The views of a scene show one set of named points, each view turned or mirrored, and shifted as a whole, with a little noise and some points left out.
(in the rows, 128 means zero)

Scene 1
View 1
k_722: [142 108 129 100 192 139 106 137 113 132 114  89 103 105 132 157 110 120
 118 104 116 157 154 156 153 118 150 147 146 144 121 136 169 175  76 178
 119 138 112 142 130 154 133  99 146 119 119 137 142 140 110]
k_186: [101 128 145 122 133 121 120 122 140 118 129 108 122  83 125 155 124 159
 139 125 152 149 116 130 155 152  71 129 106 149 118 123 148 149  91 217
 128 123 119 125 144 123 137  96 164  77 106 135 156 148 115]
k_323: [144 111 109 122 192 158 146 131  98 140 114 114 125 107 110 162 104 146
 104 116 106 158 153 151 118 133 140 133 159 141 108 127 126 129 107 138
 149 110 105 152 137 144 156 106 181 124 146 116 117 120 101]
k_97: [103 138 138  71 184  95 138 122 137 142 127  85 159 125 181 162 105 148
  94 109  95 142 113 104 113  97 141 130 142 148 124 126 111 147  94 163
 148 132  98 176 150 126 144  52 128  93 115 138 112 127 128]
k_325: [126 116 139 126 168 156 144 133 114 121 132 105 114  86 114 170 108 121
 130 131 111 139 164 143 140 132 135 155 176 134  98 125 176 132 118 177
 152 111 119 133 147 142 151 129 167 108 125 120 150 150  99]
k_698: [103 100 138 106 187 132 113 142 140 121 111  96 103  75 133 145 134 124
 140 101 120 150 168 143 144 158 148 153 173 131 108  97 166 147  72 149
 134 127  92 138 158 130 126 109 135 104 111 147 140 129 132]
k_833: [115 115 128 101 190 134 157 123 116 130 133 110 135  86 140 175 134 138
 116 140  99 135 127 107 110 122 137 156 181 132  99 138 145 110 143 160
 188 113  99 159 173 131 173 116 177  67 158 127 120 160 131]
k_861: [104 105 156 119 175 147 146 130 117 120 160  89 109  73 130 170 141 119
 154 146 115 120 162 102 125 155 145 158 217 110  76 105 172  91 136 151
 164  92 117 124 155 124 144 128 147 112 113 118 158 145 120]
k_114: [107 113 138  89 193 120 126 134 137 132 121  85 126  98 154 155 121 126
 121 108 101 141 152 125 126 129 158 149 176 136 111 110 147 144  88 146
 143 125  96 155 156 133 133  88 129 105 117 140 127 129 128]
k_302: [ 95 140 153 103 164 123 167 126 132 127 149  86 154 100 152 171  93 134
 118 128  94 121 147 108 114 123 141 147 190 133  97 110 142 116 121 157
 162 105 113 156 154 118 148  94 139 115 103 119 137 130 108]
k_401: [130 108 130 116 176 134 120 119 109 133 134 103 113  94 127 161 139 154
 132 136 135 148 117 115 130 143 103 127 139 134 103 134 137 126 115 178
 141 112 117 131 139 135 152  98 172  92 131 125 138 147 121]
k_333: [122  98 131 115 185 146 122 132 119 121 122 105 101  75 122 161 140 127
 138 126 124 146 150 135 140 147 133 153 166 129 103 124 171 133 105 174
 155 119 104 132 155 139 147 122 167  87 137 133 143 152 125]
k_132: [114 109 129 118 175 133 125 124 119 134 132 100 116  94 126 150 134 158
 135 122 133 149 133 120 124 159 112 119 149 134 102 109 125 119  98 152
 131 104 110 134 138 125 139  89 154 114 110 127 136 117 118]
k_756: [113 126 120 109 178 132 145 131 128 135 108 112 143 105 130 153  98 157
 101 102 108 158 145 145 123 131 127 129 137 151 121 113 119 145  84 149
 146 122  96 163 147 129 146  87 161 108 127 132 112 117 111]
k_111: [ 99 132 156 112 167 130 163 128 127 132 156  78 147 104 144 165  95 132
 127 127  97 122 169 106 112 139 154 138 207 122  87  92 138 103 113 130
 145  93 120 147 142 120 135  91 124 147  85 112 142 109 100]
k_571: [130 103 138 103 190 137 119 127 112 131 135  90 102  91 140 164 137 126
 133 130 116 143 138 119 136 130 142 148 171 128 101 134 164 132 112 171
 145 117 114 136 146 139 145 106 153  98 128 128 142 151 124]
k_411: [119 104 131 108 180 145 123 141 132 115 101 113 102  68 125 160 127 109
 126 112 110 152 162 162 155 124 144 176 157 143 121 139 196 170  89 197
 160 145  93 145 171 147 148 137 170  61 149 151 139 173 126]
k_421: [134 109 129 119 180 156 116 150 129 118  90 104  98  83 110 151  99 102
 120  87 106 163 193 196 169 131 159 164 156 147 126 121 194 190  54 179
 124 146  98 138 147 157 129 129 154 113 123 146 145 139 100]
k_125: [122 105 132 113 171 128  98 125 126 127 119  99 102  90 127 149 140 149
 140 116 148 158 121 135 149 153  99 125 122 141 115 123 147 152  81 189
 117 124 112 124 132 136 130  91 155  97 113 137 146 139 123]
k_580: [ 99 120 166  93 170 119 134 124 130 125 161  69 123  91 161 169 126 118
 142 138 109 119 140  90 131 129 145 150 195 119  90 118 168 118 123 169
 149 108 121 135 150 127 137  97 123 106  98 125 157 146 124]
k_579: [103 126 133  92 186 121 149 130 134 131 122  99 146  95 154 161 113 135
 110 116  93 139 141 121 116 118 145 149 167 140 114 120 137 134 109 155
 168 123  94 165 166 127 150  92 149  86 133 134 119 141 127]
k_80: [120 107 147  90 191 120 105 126 120 133 138  73 102  98 154 160 139 127
 137 123 123 140 130 110 135 133 141 139 167 128 104 123 154 136 100 170
 130 119 115 136 137 135 130  88 127 107 109 133 149 141 130]
k_958: [116 129 132 126 165 139 157 127 118 136 136 100 144 110 122 159  91 158
 115 122 112 145 152 127 113 146 128 118 164 138 102  99 111 112 105 135
 136  96 115 146 130 125 142  86 153 146 102 110 129  98  94]
View 2
k_80: [136 135 100 147 122 132 111 140 106 104  82 126 154 157 131 117 133 152
  98 135  87 107 126 139 130 114 129 152 127  97 129 119 137 122 100 171
 186 151  98 154 105 129 144  85 135 133 139 142 128 104 108]
k_302: [132 123 114 158 128 140 132 156 119 101 123 156 159 138 133  98 120 156
  93 107 107 108 121 134 109 116  84 143 116  91 116 151 104 120 122 149
 147 138 116 110 111 135 192 124 145 106 179  93 115  97  89]
k_421: [140 119  95 107 108  69 131 119  85 102 137 104 118 141  90 113 113  80
 128 118  85  92 168 135 103 119 158 114 116  92 116 140 139  90  71 133
 198 134  88 117 150 148 112 112 140 156 130 157 168  97 123]
k_186: [148 135  93 104 125 127 122 114  93 122 107 126 172 107  97 110 142 134
 129 152 134 100 146 155 116  99 110 134 105 132 125 129 153 140 141 146
 163 189 130 168 106 148 116  84 147 120 140 138 172 138  74]
k_756: [142 135  96 132 131  95 124 116 126 109 140 125 142 140 132 115 121 136
 112 130 150  87 135 141 141  89 117 132 140  94 113 150 115 110 117 145
 163 149 111 109 136 120 128 105 158 126 179 120 134 128 106]
k_833: [145 156  81 155 124 143 116 117 129 133 102 165 155 155 160  82 141 174
 100 106 104  99 115 134  88  95 112 134  86 113 131 114 105  90 110 146
 164 145 104 105 106 120 126  99 153  92 179 102 118  99 108]
k_579: [133 125 100 155 131 122 120 131 114 103 113 139 150 146 145 100 121 153
 114 118 117  94 115 144 109 101 113 135 115  98 119 135 106  99 100 148
 163 149 108  99 124 115 134 101 158 113 177 105 111 107  97]
k_580: [131 129 110 159 119 157 119 157 102 104  82 150 167 147 129 103 131 162
  92 118  72 115 121 139 101 127 107 152 107  99 129 122 125 122 108 167
 173 147 101 146  92 142 179  98 131 114 144 117 121  85  95]
k_323: [156 166  75 126 118  97 128 107 143 131 143 142 130 162 143 105 132 138
  87 109 132  93 149 121 131  85 123 132 126 100 118 138 115  93 118 143
 176 130  96 109 131 129 131 118 148 121 180 133 147 118 136]
k_958: [147 153  97 133 121 117 133 133 142 114 143 148 151 145 130 115 130 139
  73 115 138 105 145 120 158 101  91 144 144  85 115 155 120 131 142 156
 158 137 107 128 118 136 185 124 146 122 181 117 142 119 114]
k_571: [144 150  87 139 118 130 115 125 110 121  91 140 150 159 137 103 137 149
  98 122  87 105 133 132 107 107 132 143 107 108 130 113 131 104 103 158
 187 148  94 138 111 136 131  92 138 122 148 139 140  98 117]
k_125: [146 146  91 113 120 116 113 108 103 118  95 118 161 134 112 119 143 127
 113 150 122 101 142 148 140  99 130 137 123 110 128 119 153 134 118 162
 181 173 105 166 114 137 110  76 145 132 136 152 161 132 100]
k_411: [140 126  89 120 112 100 119 107  83 116 108 124 135 134 113  88 124 112
 144 122  81  90 142 148  68 111 154 113  80 116 127 117 132  80  71 130
 189 153  96 109 134 138  85  90 155 124 138 137 154  95 104]
k_698: [133 130 114 129 111 104 113 119 109  91 109 122 152 135 111 111 117  94
 104 132  93 100 128 136 130 127 139 123 109  79 127 122 139 121  83 163
 186 149  81 129 125 125 140  86 163 134 146 128 144  92 112]
k_97: [124 108 101 174 149 127 118 147 107  93 106 120 150 154 151 118 121 188
 125 140 141  84 105 159 135  91 105 156 162  95 112 153 106 110 108 154
 159 156 129 119 126 107 133  95 140 131 178 115  89 131  81]
k_333: [147 153  89 124 113 118 114 109 112 123 102 141 152 145 126  95 135 122
 105 123  93 103 135 131 101 109 137 126  86 108 131 111 133 106  95 152
 185 150  89 129 115 133 117  91 156 116 146 134 154  98 115]
k_132: [149 159  95 125 119 123 114 114 134 116 110 137 162 141 127 116 137 133
  82 135 128 108 134 134 152 102 114 142 123  95 128 127 137 139 129 167
 171 161 100 151 109 128 147  90 155 119 162 128 147 125 110]
k_114: [128 121 112 152 122 116 114 136 111  95 107 126 148 153 132 111 116 135
 103 129 102  96 118 140 129 115 127 136 128  81 119 133 121 111  86 160
 177 143  95 118 125 119 145  95 151 132 160 119 112  99 106]
View 3
k_580: [108  90 113 115  99 114 134  76 115 125 132 112  97 123 147 170 129 172
 131 153  83  97  94 117 143 119 126 168 121 130  99 123 112 137 103 127
 119 126 128 169 173 165 109  94 129 112 134 128 122 175 182]
k_698: [117 105 140  95 118  96 123 113 130 105  95 105 126  99 145 117  94 152
 109 118  56 129  96 105 135 121 114 185 143 146 119 109 110 132 117 104
 114 136 145 152 159 150 108 126 124 132 162 125  84 164 152]
k_722: [112 100 142 114 116  71 104 102 136 114  82 138 124 100 124 109 129 177
 121 124  75 113 123 108 112 125 130 194 134 117 133 101 133 107 125 102
 114 125 122 128 157 130 110 141 109 123 186 118 126 135 171]
k_411: [135  98 151 101 108  79  90 110 144  98  83 165 140 113 173 130 118 185
 113 111  50 121  77 122 135 124 117 183 141 145 119  98 134 121 126  89
 107 144 102 140 164 140  73 161 133 136 211 135 120 150 163]
k_325: [125 106 128 106 101 100 128  95 152 127 112 148 124 118 161 124 144 158
 131 140  88 111 111 127 134 117 117 188 127 141 131  80 110 121 119 100
 127 148 111 170 171 139  90 130 125 132 162 146 132 143 178]
k_579: [140 131 125 129 129 116 122 117 145 126 127 140 110 130 149 122 105 175
 111 141  75 112  94 133 153 141 135 160 135 128 130 141 112 116  95 106
  95 112 126 156 180 175  84 114 137 117 164 136 118 157 154]
k_421: [129 100 157  93 124  70 100 127 135 112  63 121 137  80 158  79 130 162
 123 106  52 139 100 119 101 120 114 202 155 139 149  86 133 124 131 102
 114 145 126 133 168 113 105 163 114 147 200 127 113 126 167]
k_302: [130 128 102 125 122 126 144 101 129 144 146 120  92 127 158 133 135 157
 127 157  88 111  97 139 152 130 134 162 125 126 129 130 109 128  95 129
 109 121 131 179 186 167 102  95 134 123 129 144 135 155 173]
k_125: [ 95 127 120 113 111  63 109  87 136  95  94 156 122 110 111 131 102 148
 108 128  70 122 127  81 149 125 131 191 115 124 113 103 133  98 139  85
 118 129 139 148 129 153 112 127 106 121 147 118 107 147 147]
k_833: [145 118 124 126 107 128 125  99 170 129 139 178 121 153 161 148 112 184
 114 148  99  89 103 133 161 135 129 157 123 141 116 119  94 111  99  87
 108 125 103 168 177 185  63 119 145 110 171 147 127 165 156]
k_571: [113 100 127 116 103  97 120  87 147 117 113 152 122 127 132 143 120 176
 123 141  88  95 119 111 136 123 129 179 122 130 114 102 112 111 115  94
 119 130 115 152 160 158  96 122 123 111 163 130 123 158 167]
k_111: [123 121 104 114 120 134 161 101 127 153 147  84  90 118 147 122 133 141
 135 159  98 114 111 134 138 122 129 169 133 132 135 118  88 139  96 133
 119 125 150 185 192 159 120  82 128 122 113 141 118 157 179]
k_333: [122 102 137 102 101  96 118  98 154 107 103 154 134 121 148 135 113 164
 116 130  79 106 109 109 144 121 115 183 128 145 116  91 107 119 121  84
 124 143 118 157 159 153  85 135 126 125 172 136 107 159 159]
k_401: [109 124 115 124 103  88 121  86 157 109 117 174 123 133 118 141 110 159
 114 146  94 100 133  96 155 127 133 180 110 127 114 101 113  97 125  78
 121 128 126 158 144 165  93 118 118 113 147 133 121 153 153]
k_861: [115  82 122  97  86 132 152  80 143 129 135 119 117 132 163 163 128 155
 133 152  98  97 100 122 146 107 110 174 126 157 103  85  83 144 106 108
 138 153 122 192 179 162  93 100 134 117 136 147 104 180 182]
k_186: [ 93 154  97 116 111  49 114  81 124  93 110 180 106 114 134 142 124 130
 111 143  61 137 112  85 173 128 134 193  99 120 109 106 156  96 147  95
 115 138 134 166 124 147 109 122 104 132 123 133 135 141 153]
k_756: [135 159 120 128 144  98 123 128 152 130 117 144 113 117 131  83 103 148
 106 137  79 130 121 119 148 145 141 173 133 121 152 126 114  99 114  95
  98 114 144 155 164 162 100 118 121 129 150 135 121 132 140]
k_80: [101  95 124 118 107  93 119  86 125 111 110 114 111 114 114 146 108 172
 118 138  83  98 119  98 133 126 129 177 127 121 107 117 118 119 113 109
 119 117 135 145 157 159 116 108 117 108 153 114 110 166 166]
View 4
k_111: [118 149 130 120 114 101 120  79 112 126 124 113 159  90 158  88  99 137
 128 117 154  98  95  91 149 116 105  92 105 137 153 143 127 159 134  96
 124 122  75  78 130 116 155 135 191 125  76 165  94 166 125]
k_97: [117 134 116 157 120 109 124  98 125 128 119 115 131 114 160  88 112  72
 171  91 153  89 103 112 157  98 167 118 108 161 147 129 159 148  77 118
 121  69 119  98 114  91 181 148 166 112 106 114  81 143 181]
k_125: [150 115 129 131 162 111 142 106 163 137 122 138 145 102 149 121 103 124
 184 101 136 115 118 135 107 143 134 135 167 172 158 146 125 140  83 113
 125  98 132 148 128 129 111 150 129 138 122 152  84 149 148]
k_325: [124 122 122 110 150 113 140 106 149 126 151 140 150 121 143 136 128 144
 152 131 157 120 109 105 146 112 134 104 130 128 154 151 109 180 107  95
 117 122 113 150 133 134 105 147 176 141  82 170 107 145 118]
k_186: [141 134 118 132 161 146 149  97 150 140 115 128 159 120 147 134  90 123
 195  94 140 116 123 152 112 139 162 140 169 160 162 165 132 175  82 108
 140 103 121 150 152 118 109 137 117 150 126 157  79 149 133]
k_756: [127 142 145 145 131 111 107 115 133 123 139 130 151  90 169 125 107 117
 157 115 145 104 105 130 147  96 165 122 140 156 151 132 125 146  92 129
 100  84 113 123 133 103 132 145 184 141 113 124  92 142 159]
k_302: [110 146 121 122 115 119 125  83 118 125 126 112 152 116 154 105 108 115
 146 111 158 100  98 100 162 104 135  98 102 141 146 148 139 182 119  96
 127 109  91  96 133 108 159 136 184 124  77 157  95 154 133]
k_579: [117 132 122 127 124 114 110  98 141 116 140 111 140 116 157 122 123  95
 152 118 146 105 104 111 160  92 154 108 117 158 138 139 140 173  96 107
 113  91 122 118 121 107 154 148 178 123  82 141 105 141 158]
k_401: [132 111 144 116 142 106 147 106 148 140 123 138 143 115 144 134 117 119
 178 105 144 106 116 121 141 128 130 114 148 186 167 152 132 174  99 104
 124  94 128 147 115 112 109 131 142 141 111 161  86 137 141]
k_421: [148 127  96 138 184 112 115 124 172 111 176 147 147  91 155 124 130 152
 145 146 155 136 112 119 110 108 160 126 159  92 133 121  85 123  73 113
  96 121 131 167 145 160 101 194 184 138  86 143 117 150 143]
k_571: [133 103 122 112 144  95 143 101 159 127 138 132 134 117 138 117 132 118
 159 117 148 113 112  99 139 122 116 107 130 162 150 145 127 163 100  94
 121 107 129 142 106 130 123 151 156 126  84 165 104 142 141]
k_580: [127 120 103 108 132 107 147  75 144 130 119 107 144 126 135  90 115 115
 153 108 151 106 106  92 140 133 106  99 109 149 145 151 143 175 113  77
 144 119 104 106 119 132 158 145 151 112  68 176 101 161 129]
k_958: [122 147 160 133 120 102 123 102 105 136 125 134 160  81 168 111  91 145
 146 110 153  94  99 112 150 110 121 105 126 153 170 138 117 149 126 120
 108 107  86 100 132 101 127 127 191 144 111 146  81 154 130]
k_833: [105 111 138 101 118 112 123 102 154 124 143 115 137 136 146 153 143  94
 156 125 144 111 112 101 178  89 143  94 114 183 146 155 144 213 108  95
 116  93 131 138 110 102 133 133 174 126  73 159 114 127 145]
k_333: [134 109 131 102 146 103 122 104 170 122 147 127 144 109 144 142 131 132
 152 131 138 123 113 109 134 118 117 111 147 165 145 148 118 172 109  97
 113 114 130 149 118 137 106 152 164 135  76 171 113 142 135]
k_132: [141 124 152 123 135 102 128  99 140 136 118 125 153  88 158 120  99 128
 164 106 134 105 110 124 127 131 116 117 153 182 161 144 130 149 113 116
 118 103 110 121 123 111 120 134 156 138 109 156  88 152 142]
k_323: [120 124 162 128 131  92 120 124 132 125 152 151 144  92 165 141 128 136
 148 129 151 106 102 111 162  95 138 103 132 160 165 130 106 154 108 126
  91  95 119 139 114 107 104 138 198 148 104 137  97 135 143]
k_114: [133 126 115 130 132 100 109  96 153 117 140 108 141  99 155 101 120 107
 146 120 143 108 105 106 134 108 135 111 128 153 134 128 134 139  98 107
 114 101 118 109 115 124 156 165 172 116  79 146 105 152 163]
k_722: [142 110 104 140 173  99 147 120 158 126 150 156 131 106 146 109 131 131
 163 121 160 117 111 110 126 125 146 119 140 122 150 128 105 131  71 107
 110 104 132 159 122 144 113 171 162 134 102 142  98 146 149]
k_861: [124 117 127  84 127 102 131  78 152 128 132 110 153 117 137 122 121 139
 134 129 143 119 107  85 143 129  82  89 121 161 147 160 127 192 140  74
 130 136 102 117 117 135 126 136 167 123  53 200 115 154 110]
k_80: [139 107 113 125 147  92 144  96 156 133 122 125 135 108 140  91 118 111
 163 104 144 106 110 104 125 139 110 112 132 159 148 139 135 141  93  94
 130 106 123 121 107 132 142 155 146 114  90 159  93 153 148]
k_698: [149 125 113 120 152 108 100  95 174 116 149 110 149  88 153 114 114 131
 146 132 134 126 112 120 106 124 124 122 158 152 127 132 121 135  99 108
 113 116 123 126 128 145 130 175 165 125  73 159 114 156 153]

In a view up to two points have been moved. Name them for each view, in the order of its rows, or write none.
view 1 => k_722
view 2 => k_302, k_833
view 3 => k_571, k_186
view 4 => k_333
